Points on a hilly landscape, in no order, each with its height.
From any point a ball takes the steepest step (drop divided by distance) to one of its 2 nearest points. It stops when none of these is lower. Distance is the straight distance between rows; heights are no part of it.
J349 h=2.78: [ 48  88 -26 -22   9  32 -21 -15  -6  11  70  -9  16 -24   7   9  -6 -13
 -19 -15 -25  -3  22]
J920 h=6.75: [-51 -54 -20 -30 -29 -16  17 -27   8   3  -5  63  -9 -28 -27 -75   8   5
  50 -42   1  30  14]
J587 h=5.81: [ 42  39 -34  38  45  -2  17 -14 -10   0  -9 -21 -39 -33 -24  -5  -5 -54
  39   1 -45  27 -18]
J185 h=3.68: [ -6 -13   7 -15  68 -53  24 -24  43  41  30  -9 -33  11 -28 -50 -21  10
 -38   4  44   4 -15]
J194 h=6.30: [ 34  19 -26  36  67  -6  45   5  -2 -14 -39  -1 -74 -36 -26 -22   7 -53
  49  22 -21  39  -4]
J183 h=5.22: [ 11 -35  10  41  54 -54   5  -5  -4   4  12 -30  11  35 -18  44  13   7
  -7   9  47 -14 -53]
J963 h=1.91: [-48 -33  29 -20 -15  12   6  47 -12  -8 -26  20  29  15  19   5  33  26
  -1  14  24 -11  28]
J374 h=5.83: [-24  -4 -45  12  44  30 -10  16  37  29  -4  -7   4 -55  -3 -41 -15 -27
  -7  13   9 -27  83]
J912 h=4.73: [  5  38 -39 -51 -22 -16  25 -33  36 -36   1  31 -45 -32 -69 -17 -32  -5
  47 -16  15  36  21]
J160 h=2.02: [ -1  37  -6 -32  16 -10  19  27  -8 -17  16  -6  41  -6 -26  23  33  14
   0  11  29   2  34]
J447 h=4.59: [  1  15 -24 -22 -12  33 -26 -31  12  45  42  16  10 -34  -9 -47 -12   4
 -21 -33 -32   2  26]
J848 h=2.63: [ 31 -36  69  42   0  21  22  18 -45 -16 -39  -2  21  29  71  54  34 -22
 -18 -18   8 -13 -48]
J910 h=3.44: [ 34  51 -38  17  30  23 -22  -9 -15  20  50 -16  39 -36  10  17  14 -24
  -7 -21 -11 -24  14]
J609 h=5.19: [ -6  12 -55  -7  54  31  11   7  27  23  20   9  15 -73   4 -67   0 -37
  -2 -14 -17   4  96]
J397 h=5.46: [ 39  28 -52  24  53 -55  20 -10  -7  -8  41 -29  31  -2 -53  36  10  -3
  27   2  31   4 -20]
J341 h=4.54: [ 23  18 -23  -2  31 -43 -28 -40  41  44  84 -30  11   4 -12 -13 -45  12
 -43  -7  24  -7 -33]
J826 h=4.42: [  8  37 -61 -14  32  17  30  -6  32   2  15   7 -15 -61 -26 -45 -15 -28
  12   1  -3   6  72]
J795 h=3.90: [ 25  50 -25   3  28 -23 -31 -11  25   7  65 -49  26   8  -6  46 -26  -4
 -13  14  42 -32 -11]
J666 h=3.60: [-14 -68  35  51  19   7  22  18 -16  11 -80   3 -30  24  28   7  19 -13
  13  17  -9   6 -40]
J900 h=3.57: [  2  45  29  17  26  57 -18  18  -1  11  29 -17  19 -28  56  15  -1 -52
 -31 -18  29 -64  44]
J923 h=4.44: [ 18  39   4 -23 -32  67 -18  19 -36  -7   7  10  24 -19  43  12  31  -7
 -22 -26 -38   1  27]
J106 h=2.85: [-27 -62 -12  40   9   5  13  33 -50  -8 -44  20  37   7  21   1  55  -6
  50 -10 -14  11  -9]
J420 h=3.46: [ 14 -21  24  -2  26 -21  54  -6  -7   2 -18  34 -65  -5 -24 -57  24   0
   8  -9  -4  65 -32]
J480 h=3.47: [ 32  44 -25  30  90  -2   3  -2 -11  16  36 -22  12 -25  11  13  10 -50
  -9 -13  16 -26   6]
J705 h=6.49: [-24 -46 -37  68  42  17 -21   5   0  37 -39 -20 -10 -45   1 -12  13 -46
  27  -4 -30 -45  28]
J572 h=7.07: [-51 -79 -17   1  -7 -25  27   7 -26   5  -9  57  18 -11 -15 -76  41  17
  52 -26   2  24   4]
J406 h=5.96: [ 17 -36  11  66  23  -7   6   7 -33 -28 -32 -15  39  44   1  87  20  -6
  25  10  11 -22 -47]
J782 h=4.30: [-52 -85  33  12 -25   2  11  21   6  11 -69  11 -35  46  25 -23   2  22
  -5  28   1   0 -18]
J708 h=5.05: [ -2  -3 -33 -10  16 -54  -4 -53  43  40  61 -17  12  -1 -59 -28 -36  20
 -16 -15  32 -16  -3]
J644 h=4.70: [ 20   8 -25  40  35  -7   8   8  -5  -6 -21 -34 -11  -2 -27  40  -6 -17
  23  26  12 -12 -15]
J927 h=4.92: [-28 -13  -6  -7 -82  27   3  18  -8 -23 -93  21  -2  -5   4 -18 -14  -1
  67  12 -47  29  18]
J788 h=7.02: [ 33   8   4  41  45 -14 -31 -18  -2  23  54 -39  37   7  26  47   0 -27
 -25 -19  38 -51 -39]
J201 h=1.38: [ -6  -8  24  -1  21   8  -5  -3  34  36 -16  -8 -80  11  13 -41 -28  -4
 -41  28   9  -1 -16]
J19 h=6.40: [ -1  -9 -30  23 -33   2  -5  -4 -15 -31 -28  -8  29  17 -46  47 -11  12
  54  23 -21  -8  -8]
J39 h=4.94: [-32 -72 -11  51  27 -27  17  10 -27  -5 -37  -3  17  28 -30  28  23   9
  33  18   7 -14 -19]
J508 h=3.97: [-12 -47 -17  -8 -29 -49  -2 -47 -16  -7  61  32  39   4 -45 -20  10  46
  18 -35  -8   8 -29]
J245 h=1.98: [-17  18 -34 -17 -84  12 -48 -45  26  -5   9   1 -10  -9 -38   2 -60  12
  25  -9 -42 -19   2]
J531 h=4.05: [-61 -88   5  35  -9  13  -3  26   2   9 -83  -4 -16  14  30 -15   5   7
  19  33  -8 -31   8]
J915 h=3.91: [ -1   4 -11 -36 -12 -12 -14 -42  16  32  77  24  26  -9 -19 -46 -15  32
 -38 -37 -10  10   5]
J114 h=2.74: [-70 -87   0  -3 -48  20 -18  16 -30  -2 -34  15  43  44  45  -7   7  21
   9   7 -17 -36  -1]
J780 h=4.04: [-22 -71   2  51  40 -13  31  29 -12   9 -72   6 -29  -2 -12 -26  34 -19
  32  22   5  20 -16]
J399 h=1.92: [-50 -22  37 -11   6  39 -19  16  30  34  -6   0  -4  -1  47 -24  -2  -8
 -52   0  28 -47  47]
J673 h=5.25: [ 32  37  48   6  -4   7 -33  -8   5   6  48 -28   6  22  52  35 -18  -8
 -56 -14  32 -40 -25]
J70 h=3.14: [  7 -60  48  55  25  10  10  -1 -29  14 -50 -11 -14  18  51  20  33 -26
 -20 -15  -8 -20 -55]
J675 h=7.25: [-34  -5 -26  11 -23  25 -19   6  28  15 -49 -16 -45 -20 -13  -9 -29 -11
  17  25 -18 -23  23]
J693 h=6.03: [  2 -25 -42  -9  45 -38  25 -61  37  29  34  27 -24 -38 -51 -72 -18 -19
  12 -47   6  14   4]
J253 h=1.78: [-12 -24  40  -3 -45  45 -17   8   8  13 -47 -13 -30  29  60  15 -16  10
 -40   6 -19 -25 -16]
J750 h=2.64: [ 21  -9  -4   4  24   3  42  -5  -6   6 -16  24 -62 -45 -11 -73  21 -32
  21 -22 -35  56 -12]
J61 h=3.34: [ -8 -20   2 -15  -4  -4  12   0 -19  20  27  26  16  -9  -3 -33  35  29
 -16 -23  -8  20  -3]
J607 h=2.79: [ 22  39 -26 -28 -53   8 -28 -22 -11 -19  49   8  20  -6 -35  19  -9  28
   3 -16 -26  10   1]
J25 h=6.47: [ 60  63  26 -48  20 -50  11   0  -3 -15  70 -10   8  11  -3  10  10  26
 -37  -5  19  41 -19]
J295 h=6.36: [ 49 -23  19  73  15  -6 -12  -4 -51 -14 -18 -21  57  25  31  83  27 -16
  12 -26 -23 -19 -66]
J820 h=6.73: [ -2 -11  24  -4 -77  17   4  14   9 -37 -71   9   4  47  -9  58 -34  34
  12  47 -19  16 -20]
J112 h=3.33: [-39 -73  -7   7 -45  19  -7   3 -44   5 -50  17  31  17  41 -25  27  -1
  36 -13 -50  -3 -20]
J250 h=4.49: [  4  25  50 -33  64 -42   5 -13  37  41  46 -19   2  26  15 -19  -2  13
 -61  -2  50 -17  -1]
J43 h=4.45: [ -3 -54 -11   9  -2 -81   7 -51  -7  -1  42  18   2  18 -55 -13  -4  41
   1 -22  11  17 -53]
J977 h=5.43: [ 30  28  32  -9 -37  11 -39   2  -5 -13  27 -12  17  31  41  48  -9  26
 -49  -7   1 -11 -26]
J617 h=4.60: [ 57  34  -9  25   5  -8 -12  12 -36 -42  20 -25  57  23  -8  97  15   5
  12   9  20  -3 -22]
J243 h=7.34: [  9   5  74 -22  -1  40  16  36 -16  -7 -19  18 -13  15  67   3  40  -6
 -50 -16  23   5   0]
J810 h=1.27: [  9  31   2  -4 -86  20 -40 -27  10   0 -25 -17 -22   8  -1  12 -53   9
  -2   7 -55  -3 -15]
J104 h=3.04: [ -5  63 -25 -29  -2  31 -24  26  33  -3   9 -29  -2 -12 -16  28 -34   2
 -11  31  19 -27  60]
J612 h=6.21: [-34 -52 -47  78  37   7 -24  -1 -13  22 -26 -38  30 -23  -4  30  17 -38
  34  -4  -9 -63  11]
J282 h=6.84: [-42 -29   1   1  22 -24   5   4  28  24  -8 -13 -15   7 -30 -10 -11  22
 -17  20  38 -20   7]
J37 h=1.93: [ 55  94  16 -35   9   9  14  27  -9 -42  19 -19   6  15  -5  48   2   6
  -5  27  23  24   3]
J133 h=1.47: [-66 -20  33 -30  -8  12  -9  37  23   4 -10   0  23   5  18   5  16  17
 -33  19  46 -43  57]
J556 h=5.30: [ -3  18 -25  -2 -33  51 -38 -12 -10  30   8   6   6 -29  18 -27   3 -18
  -7 -30 -55 -17  25]
J352 h=3.75: [ 50  25  16 -19 -22 -51 -31 -11 -14 -13  83  -4  31  25   8  28  -1  40
 -49 -20  -4  23 -42]
J454 h=7.01: [-36 -36  -8  -5 -19 -28 -21 -24  27  32  22  -8  -7  25 -29 -11 -33  37
 -28   7  22 -26 -14]
J520 h=6.95: [ 14 -21  35  10 -30   3  -5   7 -10 -18 -33  -6  11  53  26  50  -9  28
 -24  11  -7   7 -47]
J579 h=2.72: [-64 -62 -21   4   8  -4   8  61 -28 -16 -23  19  68  -9  22 -17  51  17
  39  17  33 -22  66]
J50 h=6.74: [-21  21  21 -60 -42  32  -2  11  26  17   6  21 -45   1   7 -44 -23  27
 -41  14  -3  16  33]
J641 h=5.50: [  4  12 -56 -15  23 -46  18 -55  45  11  45   1 -13 -29 -69 -33 -39  -6
  17 -22  22  -4  10]
J88 h=3.89: [ -4   0  13  19   7  54   3  53 -29 -13 -53   4   4 -35  54   0  47 -33
  11  -4 -12  -4  45]
J64 h=2.84: [ 41  67 -29   2  27   9 -17  -6  15   3  28 -33 -33  -8   8  16 -34 -27
   3  22  -3   3 -11]
J616 h=4.55: [  4   0  15 -40  15 -66  37 -10   7  -4  33   3   7  14 -53 -13  15  45
  -9   2  37  23  -4]
J637 h=3.63: [-40 -82  -7  57  10  15  -4  29 -23  13 -74  -3  11  -6  31  -7  32 -26
  44  15 -23 -23   7]
J241 h=4.95: [-46 -80 -16  35  -8  17 -33 -16 -28  45  -7   2  41  -1  37 -25  28  -7
  -7 -33 -41 -44  -5]
J634 h=2.00: [  7  59  32 -39  47  18   0   1  23  28  48  -5   4  -2  44 -12  -3  -8
 -60  -4  30 -20  38]
J303 h=3.30: [  2  -6  20  15  28  37   6  30 -27  10  -6   9  12 -19  46   0  51 -23
 -11 -18   6 -12  19]
J31 h=5.20: [-47 -63 -20  26 -44  14   9  21 -17 -18 -93  16   8  -1   1 -32  -8 -12
  89  23 -35   8  14]
J390 h=2.65: [ -9  -1 -21 -16  24 -25  17   3 -16  12  34   7  46 -18 -25 -13  32  13
  -1 -20  11   1  28]
J635 h=5.51: [-40 -64 -45  47  24 -13 -12 -12 -22  13  -1 -18  41   8 -31  22  14   1
  33   1  -1 -45  -7]
J431 h=3.50: [ -3 -40   0  22 -12  20 -12  12 -62 -10  -6   8  65  14  41  31  61  -1
  15 -22 -28 -19 -19]
J261 h=4.48: [-32 -73 -24  57  35 -39  30   4 -14  15 -37  -3 -16  -8 -47 -15  24  -3
  46   5   7   0 -28]
J85 h=4.43: [  0  16 -28 -32  28 -35  49 -23  47 -10   0  21 -60 -34 -60 -41 -32 -12
  20   5  31  36  23]
J515 h=6.26: [-10 -30  16 -30 -78 -37 -11 -36  -2 -27  36  38  -2  34 -28  -9 -24  60
 -13 -20 -19  29 -28]
J647 h=4.18: [  0 -11 -14  49  68  -9  -4   2  -9  25   2 -25  -9 -16  -1  10  10 -33
   0   1  16 -25 -13]
J132 h=2.73: [ 11  58   0  -4  94  11  11  -1  14  24  51 -16   6 -21  31 -11  -3 -43
 -31  -6  22 -20  41]
J161 h=4.99: [ -7  35 -24 -40 -60  15  19  -4  29 -60 -30  27 -27 -21 -59   8 -31   4
  64   7  -3  33  33]
J329 h=7.14: [-12  -4  65  -9  -5  59   9  42   8  -1 -41  13 -50  -8  70  -8  12 -23
 -47   4  13 -13  25]
J846 h=7.86: [ 34   5  35  -8 -42  -2  -7 -31   6  15 -17   7 -64  -2  26 -42 -18 -13
 -24 -20 -65  47 -47]
J46 h=7.28: [ 11  12  -9  37  21   2 -47 -22  15  29  26 -37  -8   5  21  18 -22 -14
 -29   0   7 -47 -27]
J137 h=2.33: [ 47  60  49  -8   8   2   5  27 -16 -46  15 -14  34  33  22  78  16  -3
 -12  14  51  -1  -8]
J672 h=6.96: [ -5  18 -29  29  14  20 -36 -11  23  32 -12 -30 -32 -12  -4  10 -40 -21
  -1  19  -6 -35   9]
J65 h=4.06: [ 21  37 -71  -3   5  -6  -8 -62  37   8  30  -2 -27 -58 -56 -26 -45 -45
  50 -34 -29  -4  15]
J312 h=7.67: [-35 -66  -5  -7 -68 -16   6 -28 -37 -32 -57  55  23  14   1 -46   5 -12
  95 -29 -51  40 -27]
J888 h=5.36: [-44   6 -21 -35  -7  29  -7  36  -3  25  23  32  73 -26  21 -40  36  17
 -14 -17   8 -12  82]
J330 h=5.03: [ 32  21 -43  35  17 -33  -4  -7 -28 -26  26 -35  50   6 -52  73  10   7
  33  12  13 -10 -32]
J902 h=2.15: [ 61  11  24  11 -37  -3  10   1 -38 -32 -18  28  19  19  -3  24  16  10
  11 -13 -44  60 -44]
J731 h=0.21: [-16   7  16 -25 -54  16   2  -5  28  -7 -42  15 -77   2 -21 -27 -41   7
   2  20 -17  31  -4]
J973 h=4.14: [ 14  27   4 -36  82 -45  31 -25  51  48  51 -22  15   9 -11 -40 -13   7
 -42 -10  36  -7  20]
J588 h=3.56: [ 21  12  13   0 -32 -12 -35 -18  29   6   8 -22 -48  32   9  16 -51  24
 -28  22   1   6 -46]
J626 h=6.04: [ -14  -12   -1  -41 -105   -6  -26  -45   -6  -48   21   33   15   25
  -23    6  -36   40   23  -18  -47   21  -17]
J774 h=5.06: [ 36  29  74  14  21  -8  -8   6  17   3  41 -29 -25  29  73  26 -18 -27
 -49   6  54 -18 -46]
J54 h=0.46: [ 11 -22  19   8  36 -13  58  46 -39 -25 -33  19  23   4 -12   6  73   9
  25   4  24  49 -11]
J861 h=5.68: [-18  14 -57 -32 -65   2 -15 -45  -9 -41  26  27  36 -26 -53   9 -15   9
  73 -29 -23   0  28]
J492 h=3.40: [-38 -63   7   0  25  -2  -3 -16  21  66  23  24   9  -2  10 -64  19  17
 -49 -29   6 -10   7]
J955 h=3.09: [ -2  46  11  12  32  47  -4  42  -2 -19   1 -18  29 -39  34  32   7 -48
 -12  11  38 -51  82]
J889 h=6.44: [-28 -54 -19 -22   7 -43  26 -49  26  11  20  47 -19 -26 -51 -68   5   7
  25 -47  10  27  -9]
J470 h=4.07: [ 44  26  10   0  17 -45 -29 -21  13  12  74 -22  -5  17  20  10 -15  10
 -44  -1   8   9 -52]
J38 h=2.54: [-21  45 -25 -18  11  30  -6  51  14 -21  -7 -21  31 -31   0  30   7  -7
   2  21  29 -33  92]
J448 h=3.08: [ 58  44  36  39  49  11  14  18 -18 -16 -10 -13 -33  10  51  33  19 -53
  -6  -1   6  15 -38]
J368 h=6.48: [-42 -32 -41  16  49 -23  18  24  40   4 -30 -25  -9 -35 -50 -16 -20  -6
  19  42  44 -30  64]
J829 h=6.57: [-36  -5  20 -56 -70   2  -8  -7  23   5  11  17 -18  22 -15 -23 -30  54
 -35  12   6   3  13]
J674 h=5.64: [ 20  16  13 -21 -80  13 -29  -1 -26 -37  18   6  39  29  22  44  -5  43
 -21  -7 -40   8 -22]
J629 h=7.39: [-33 -60 -22  -7 -33 -25  21  -6 -47 -29 -15  62  38  -5 -16 -50  30   9
  92 -29 -25  34  -2]
J605 h=3.27: [ -2   4   8 -12  58 -57  53  -4  37   9   3 -11 -55   6 -43 -26 -10   7
  -9  38  42  23 -15]
J416 h=1.46: [ 27   4   7   8   0  26  16   1 -35  13 -33  22 -30 -38  20 -46  43 -33
  19 -24 -63  47 -17]
J862 h=1.99: [-39  26  -9 -39 -44  36 -19  41   5 -16   1  -1  38  -6   8  28   3  18
  -3  18   8 -27  69]
J993 h=2.24: [-42 -48   9   9 -50  39 -26   4 -11   4 -43  -7   5  25  42  13 -12  16
  -4  14 -30 -31  -3]
J982 h=3.92: [ -1 -26  11  -3  -6 -40  41 -21  13 -24 -19  35 -56   4 -58 -29  -1   9
  32  -5  13  58 -30]
J932 h=5.08: [ 32  39 -70  31  41  -9  15 -44  10   0   8 -12 -38 -61 -45 -26 -22 -61
  55 -22 -40  12   4]
J833 h=2.80: [ 24  32 -15  -5  47 -43  24 -31  35  10  27 -14 -63  -1 -22 -26 -35 -12
  -2  23  25  31 -32]
J914 h=1.29: [ 58  47  17  -3   0 -12   0  -3   6  -7  20 -13 -54  14   9  -2 -23   0
 -16  18 -13  47 -41]
J52 h=3.98: [-26 -33 -10   8 -22  16   0   3 -24  15 -17  22  11  -5  15 -31  24   2
  14 -16 -33   0  -5]
J251 h=1.39: [ 39   5  43   8  41 -12  35  39 -34 -30  -5  10  13  25   3  35  53   1
 -12   1  19  29 -21]
J690 h=5.84: [  2   2  13 -36 -87  19 -11  -8 -22 -32 -10  26  11  21  -4  10  -8  38
   8  -4 -44  29 -12]
J213 h=4.82: [ 21  15  75  -3  56 -38   7   0   9  15  41 -18  -8  29  46  12  16 -13
 -48   0  65 -17 -30]
J621 h=7.51: [ 14  -5  57  -7  -2   8  -4   8 -12   8   7   4 -17  30  50   2  19  16
 -62  -5  11   6 -28]
J72 h=6.25: [ 55  39  -7 -22  55 -65  29 -23  12   2  76 -12 -12   0 -27 -16  -2  12
 -15  -6  24  37 -33]
J689 h=1.37: [ -1  62  21 -14 -18  34 -23  24  -5 -16  32 -31  46   2  29  61  -8  -9
 -26   0  39 -63  38]
J212 h=5.28: [-24  29 -57 -48 -55  12  -6 -18  19 -44  -1  33   5 -45 -52 -10 -22   0
  75 -13  -3   9  55]
J35 h=2.30: [ 42  85 -13 -40 -21  14  -6   2  -6 -22  50 -10  19  -5 -13  23  -7  11
 -19   1   1  19  15]
J424 h=4.93: [-17  25 -14 -36 -28  58 -23  26 -14  10  13  23  30 -38  31 -32  25   2
 -11 -18 -22  -6  56]
J941 h=4.03: [ 29  47   7  11  -9  63 -27  14 -26  -7  14 -13  25 -20  52  35  13 -31
 -17 -20 -16 -43  21]
J63 h=4.38: [-13  16  12  -2 -33  70  -4  52  -8 -14 -83   9 -27 -27  48  -8  13 -16
  10  16 -39  16  38]
J488 h=0.83: [ 27  22  26  -6 -90  30 -45 -30  -1  -5 -39 -23 -25  15  49   9 -41  -1
 -28  -8 -83   8 -38]
J319 h=6.94: [-28  -6  34 -34 -19  39  -2  33  10  14 -36  15 -33   3  35 -28   7  12
 -42  15   0   1  24]
J149 h=2.68: [ 64  58  42  21  24   5   5  20  -3 -35   0 -33  -5  29  46  70  -8 -34
  -5  22  38   9 -34]
J845 h=3.61: [ 44  40  44  14  61  30  25  26 -34  -2   6   8 -28 -11  58   4  45 -42
 -22 -14   0  21  -5]
J491 h=4.84: [ -9 -36  -6  18  28 -65   6 -20   2  23  32  -5  11  17 -42   2   4  26
 -15   0  31 -10 -36]
J837 h=4.17: [-29 -69   4  22   4  -4 -17 -20 -14  50  18  14  11   9  18 -33  33  17
 -25 -32 -20 -21 -31]
J643 h=7.48: [ -4  11   7  16 -31  37 -11  -4  14  12 -69 -18 -62 -19  10 -24 -32 -34
  11  13 -61   4   0]
J879 h=2.01: [-33 -49  -3  19  31 -10  25  37 -35  -6 -23  11  53   2   1   5  56   1
  25  -1  27 -15  20]
J904 h=0.76: [ 28  45   7 -22 -30  18 -11 -13  19  -1 -16  -1 -68   3   1 -16 -40   0
 -20  18 -26  34 -15]
J507 h=2.61: [-39 -34  33 -20  37  22  -2  16  21  59   4  21  -4 -11  37 -65  17  -2
 -61 -15  17  -9  43]
J224 h=2.93: [ -4  43 -51 -25 -53  18 -37 -62  34   1  21  10 -16 -53 -44 -21 -51 -18
  37 -32 -38  -7  25]
J870 h=2.11: [  18   21    2   11   21  -14    3  -31   39   26    1  -18 -104    5
   -4  -37  -50  -17  -11   31   -8   18  -45]
J471 h=2.62: [ -6  14  22 -17  28  18   5  19   2  22  24   9  10  -8  29  -7  22  -8
 -44 -13  20  -5  31]
J550 h=4.15: [-18  -4  10 -47 -11 -44  47 -14  37 -21 -11  30 -58  -2 -65 -31 -21  26
  21   9  42  42   6]
J387 h=2.38: [-19 -28  21 -27 -34  19  16  41 -46 -26 -19  36  50  27  31   4  49  30
   8   1  -1  21   8]
J265 h=5.82: [-23 -57 -15  61  33  27 -26 -18 -20  49 -29 -13   2 -26  33 -24  25 -42
   3 -30 -46 -43 -11]
J294 h=4.77: [-50 -31  -5 -19  -6   5 -14  18 -26   6  31  15  87   7  23   6  44  28
  -8 -13  13 -36  41]
J898 h=2.34: [ 18  -6  17   0 -16  16  28  20 -17 -17 -45  17 -30  -1  -3 -18  25  -4
  16  -2 -34  46  -9]
J876 h=1.52: [ 26  80   9 -14  16  20  16  41   2 -42 -23 -18 -25   3  -2  49  -8 -13
   4  42  25  16  30]
J830 h=4.89: [-45 -11   1 -43  28   5   5  10  29  45  28  17  61 -17   6 -51  15  18
 -36 -22  19 -16  81]
J956 h=3.28: [ 28  46  -6   9   8 -20 -31 -11  34  -2  26 -40 -36  16  -6  31 -54   2
 -17  36  18  -4 -29]
J761 h=3.83: [  8  -7  49 -11 -10 -21 -25 -10  33  19  12 -11 -53  43  37  -8 -36  29
 -73  15  20   3 -47]
J742 h=3.69: [ 17  50 -38 -13  34  16  38  31  -3 -19  -6   4 -12 -54 -24 -14  13 -19
  28  10   4  25  52]
J79 h=4.09: [ 13  16  52 -45   9 -42  -5 -11  32  22  35   7 -38  37  10 -29 -15  33
 -68   5  25  25 -25]
J664 h=7.99: [ -4 -57  35   5 -89 -16   0 -43 -16 -20 -53  27   3  47  14  -7 -36  16
  15   1 -88  33 -65]
J630 h=1.26: [-32 -51   4   7  20 -15  46  60 -28 -31 -55  21  24   5 -10 -12  47  17
  36  24  30  30  21]
J748 h=4.51: [-24   8   9 -43  57 -10  15  -3  44  44  33  -7  20   3  -7 -40  -7  10
 -47  -9  36 -18  54]
J57 h=6.07: [-13  -6 -35   1 -57 -10  -8 -34 -19 -42   1   9  25   0 -59  28 -28   8
  76  -9 -30  13  -9]
J887 h=4.25: [ 44  61  -9  13  25 -16 -19  14   0 -23  38 -51  34  11 -10  89  -9  -9
  12  29  46 -19 -11]
J565 h=4.33: [ 18  18  28 -28   6 -63   5  -5  24  -1  33 -14  -9  38 -22   7 -11  45
 -34  20  38  14 -29]
J513 h=3.36: [ 12   0 -29 -15 -54 -30 -17 -50 -18 -31  57  24  43   5 -49  13  -5  32
  32 -37 -35  12 -17]
J452 h=4.19: [-25 -10 -21  -1 -22  26 -15  30 -53 -17  12   9  81   8  22  39  45   7
  20 -17  -5 -29  24]
J996 h=3.01: [ 17   8 -28   3  10   1  36   7 -14 -14 -13  11 -25 -27 -42 -17  14 -10
  32  -1  -7  37   2]
J90 h=6.72: [ 34 -26  19  69  27 -27 -31 -12 -27  -1  32 -30  37  26  33  68  16 -13
 -10 -26  19 -40 -68]
J505 h=6.61: [-24 -24 -13  -1 -49   6  15  18   7 -37 -49  11   4  34 -42  36 -22  27
  47  45   0   1  -1]
J657 h=6.43: [-31 -13   4 -48 -52 -26   6 -19  13 -17  22  32   3  14 -45 -17 -20  55
   8  -4  11  16   2]
J622 h=5.56: [ -4 -31  36  52  43 -22   4  18 -20 -13 -13 -25  28  28   7  62  23  -8
   3  15  57 -42 -26]
J438 h=6.82: [  8 -32  24  14 -56 -10   1 -13  10 -18 -54   2 -18  53 -12  30 -33  25
   3  31 -20  25 -55]
J367 h=7.24: [-34 -14 -17 -16 -31   7 -26  -8   6  21  29  -2  26   9 -13   1 -12  33
 -20   1   5 -27  16]
J509 h=1.73: [ 52  26  15  10 -25  -3  -3  -5 -12 -20 -19  -9 -17  21   1  28 -18   3
   2  13 -30  35 -48]
J257 h=5.90: [ 42  16 -29  23  56 -52  22 -23 -14   9  47 -11  -2 -12 -29  -5  13  -6
   4 -15   8  23 -49]
J296 h=2.16: [ 36  80 -13  -8  53  33  15  20  -4 -15  14 -14 -21 -19  19  17   1 -26
  -7  27   5   8  29]
J45 h=6.58: [  0  21 -48  30  50   4   2   1  24  12 -30 -30 -46 -41 -30 -16 -34 -34
  23  28  -3 -12  25]
J992 h=2.08: [ 45  -6  51  33  25   9  18  24 -53 -25  -1   3  35  16  40  52  57 -20
  -7 -24  13   0 -32]
J361 h=0.78: [-31  -5  12 -21 -20   7  -7 -15  57  30 -16   5 -82   4 -17 -54 -52  21
 -29  24   2   6   2]
J288 h=3.48: [ -5  58 -30  -9  26   1 -25   6  36   8  32 -54  26  -8 -12  52 -33  -7
 -10  25  49 -54  38]
J710 h=1.41: [-13  38 -16 -25 -25  12  -9  23  -4 -26  13 -22  45   6 -33  58  -4  33
   5  24  22 -26  37]
J811 h=2.87: [  6 -44  12   2 -38  28  12  30 -57 -30 -37  29  67  41  42  33  50  14
  28  -4 -30  19 -24]
J395 h=6.22: [-24   4 -63  10  33  11   6  10  51  12 -18 -19 -21 -54 -45 -24 -39 -26
  19  37   8 -28  78]
J969 h=4.68: [-12   5   3  -7 -51  48  17  55  -6 -39 -89  22 -13 -19   8 -12   3  -3
  42  31 -25  43  38]
J462 h=6.67: [-38 -30 -17  26  64 -27   8   6  43  24 -13 -39 -21  -1 -25   3 -20 -14
 -14  34  52 -45  22]
J370 h=3.35: [ 32  16  -1 -27 -38 -38 -21 -35  -5  -3  67  22  11   2 -18 -18 -15  38
 -31 -38 -19  31 -29]
J885 h=7.85: [-10 -62  23  -5 -74 -20  21 -30 -19 -34 -65  48   4  36  -8 -17 -12   0
  64  -5 -55  47 -56]
J200 h=1.30: [  6  19  30 -26 -60  38 -37 -14  15  15 -13 -10 -45  12  54  -6 -32   9
 -53  -1 -45  -6 -20]
J653 h=7.68: [ 21   7  34  16 -14  17  -2 -10  14  21 -52 -11 -88   4  32 -30 -19 -33
 -20  10 -54  28 -42]
J901 h=0.71: [  9  74  -2  -8 -10  38 -10  36 -17 -47   8 -26  41  -4   3  82  11  -8
   1  18  36 -21  41]

For each start below, name the point where the ball stops.
J329 => J973
J820 => J416
J788 => J876
J454 => J416
J367 => J973
J885 => J370
